Each scene shows the same named points in several views. A view is turned or mirrored, and shifted as a whole, has a little noise and may leave points out.
(in the rows, 100 means zero)

Scene 1
View 1
Fev: [101  93 112 112 110  87 105 105 101 102  94 107  96 112  94  95  89  84
 100]
Lut: [ 95  98 102 104 111  87 106 107 104 103  92 107  95 110  88  91  96  81
  97]
badif: [ 92  99 104 103 116  86 105 107 107 108  96  94 101  97  93  89  94  93
 101]
Nulud: [ 98  91 110 104 112  86 106 110 106 102  94  96  99  98  93 102  86  97
 103]
loret: [ 82  89 103 101 114  85 100 100 101 100  88 101  98 112  88 100  87  90
 116]
Bula: [ 95  96 100 102 108  91 105 105 103 100  88 113  91 119  84  93  94  74
  98]
Nago: [ 92  89 109 103 114  87 103 108 106 103  94  95 100  99  94 101  85  98
 107]
fur: [ 87  94  97 102 111  88 101  99 101  98  88 114  92 124  84  92  94  74
 104]
rad: [ 99  95 101 101 104  91 106 105 103  98  86 117  89 121  83  96  93  70
  95]
timif: [ 96  96 105 107 115  87 105 105 104 107  95 104  98 108  93  87  92  83
  99]
rige: [ 61  88  92  99 124  83  92  91 100  99  88  96 104 111  88  98  87  94
 133]
lagud: [109  90 119 113 109  86 106 109 102 103  95 106  96 107  96  99  84  88
  98]
View 2
Bula: [ 94  96 107  98 104  84  90 105  97 105  84 131  94  98 102  83  98 108
 105]
timif: [ 89  95 107  97 101  95  92 110  97  96  90 118  96  91 101  91 103 105
  98]
Nulud: [ 94  92  99  94 100 104  96 102  95  96  89 106  93  84 100  83 106 100
 102]
badif: [ 94  94 104  96 103  98  98 113  91  94  98 109  93  88 105  91 107 100
  96]
rad: [ 94  93 104  95 102  89  94  98  99 107  79 126  92  96  95  78 100 108
 104]
lagud: [ 87  91 105  93  93 107  90  99 103 100  82 111  95  85  92  84 106 105
 102]
loret: [ 94 104  98  99 106  97  87 103  92  92  93 113  94  91 110  81  95 102
 117]
Fev: [ 88  96 106  96  99 100  88 103 100  99  84 117  97  90  98  83 102 107
 105]
View 3
Lut: [ 87  96  86 104  94 109  94  96  90 107 105 106 109  98  86  86  94  93
 110]
rad: [ 81  95  78 103  88  99  96  92  95 110 104 113 104  98  82  88 101  95
 102]
rige: [ 99  96  93 115 103 115  92 111  77 117  96  87  98 127 116  71 107  98
  93]
loret: [ 91  94  82 107  97 108  96 104  83 115  97 100 101 111 102  78 104  92
 100]
fur: [ 92 100  84 104  92 103  88  90  90 108 104 102 102 108  89  82 100 105
  99]
Bula: [ 93 102  81 101  93 102  86  84  94 104 107 104 106 101  81  85  94 105
 103]
Fev: [ 91  91  74 100  93 103  94  97  89 107  97 105 108  96  87  82  97  87
 110]
badif: [ 88  89  89 108 101 119  97 106  86 109 102 102 111 100  91  83  92  83
 116]
Nago: [ 86  85  81 106  97 110 103 110  84 114  94 103 107 104  98  81  99  81
 109]
lagud: [ 89  85  67  97  92 102  99 100  87 107  92 108 111  90  87  84  98  80
 112]
Nulud: [ 84  84  80 105  94 109 104 110  86 113  96 105 109  98  94  84  99  78
 112]
View 4
rige: [115 119  82  99 100 126  96  96 113  69 117  98 107 101 102 119 112 102
 129]
Bula: [ 94 104 103 100  88 119  91  99 101  94  99  97 109 104 103  93  88  99
 108]
Lut: [ 97 103 105 102  86 113  92  91 102  96  99  97 101  96 100  94  90  99
 114]
timif: [ 99 102 101 102  84 110  93  93 104  97 106  98  96  93 101  96  95  96
 114]
lagud: [105  93  92  98  76 101  95  96 109 112 103  94 107  89 104  96  92  93
 106]
Fev: [101  99  95  99  83 109  95  97 107 102 105  95 105  94 103  97  92  95
 109]
Nago: [111 103  93  97  84 106 100  86 112  98 102  94 105  88 102 105  98 100
 121]
badif: [107 104 100 101  87 106  96  83 106  96 105  97  93  88  98 101 100  99
 124]
rad: [ 95 101 101  96  85 116  95  95 102  97  92  94 116 100 105  93  86 101
 104]
fur: [ 90 107  99 101  91 127  89 106  97  88 101  97 114 112 105  94  88  98
 103]

In a view up to two points have been moved. Name them for each view, in the order of its rows, or write none.
view 1: rad
view 2: none
view 3: Bula
view 4: fur
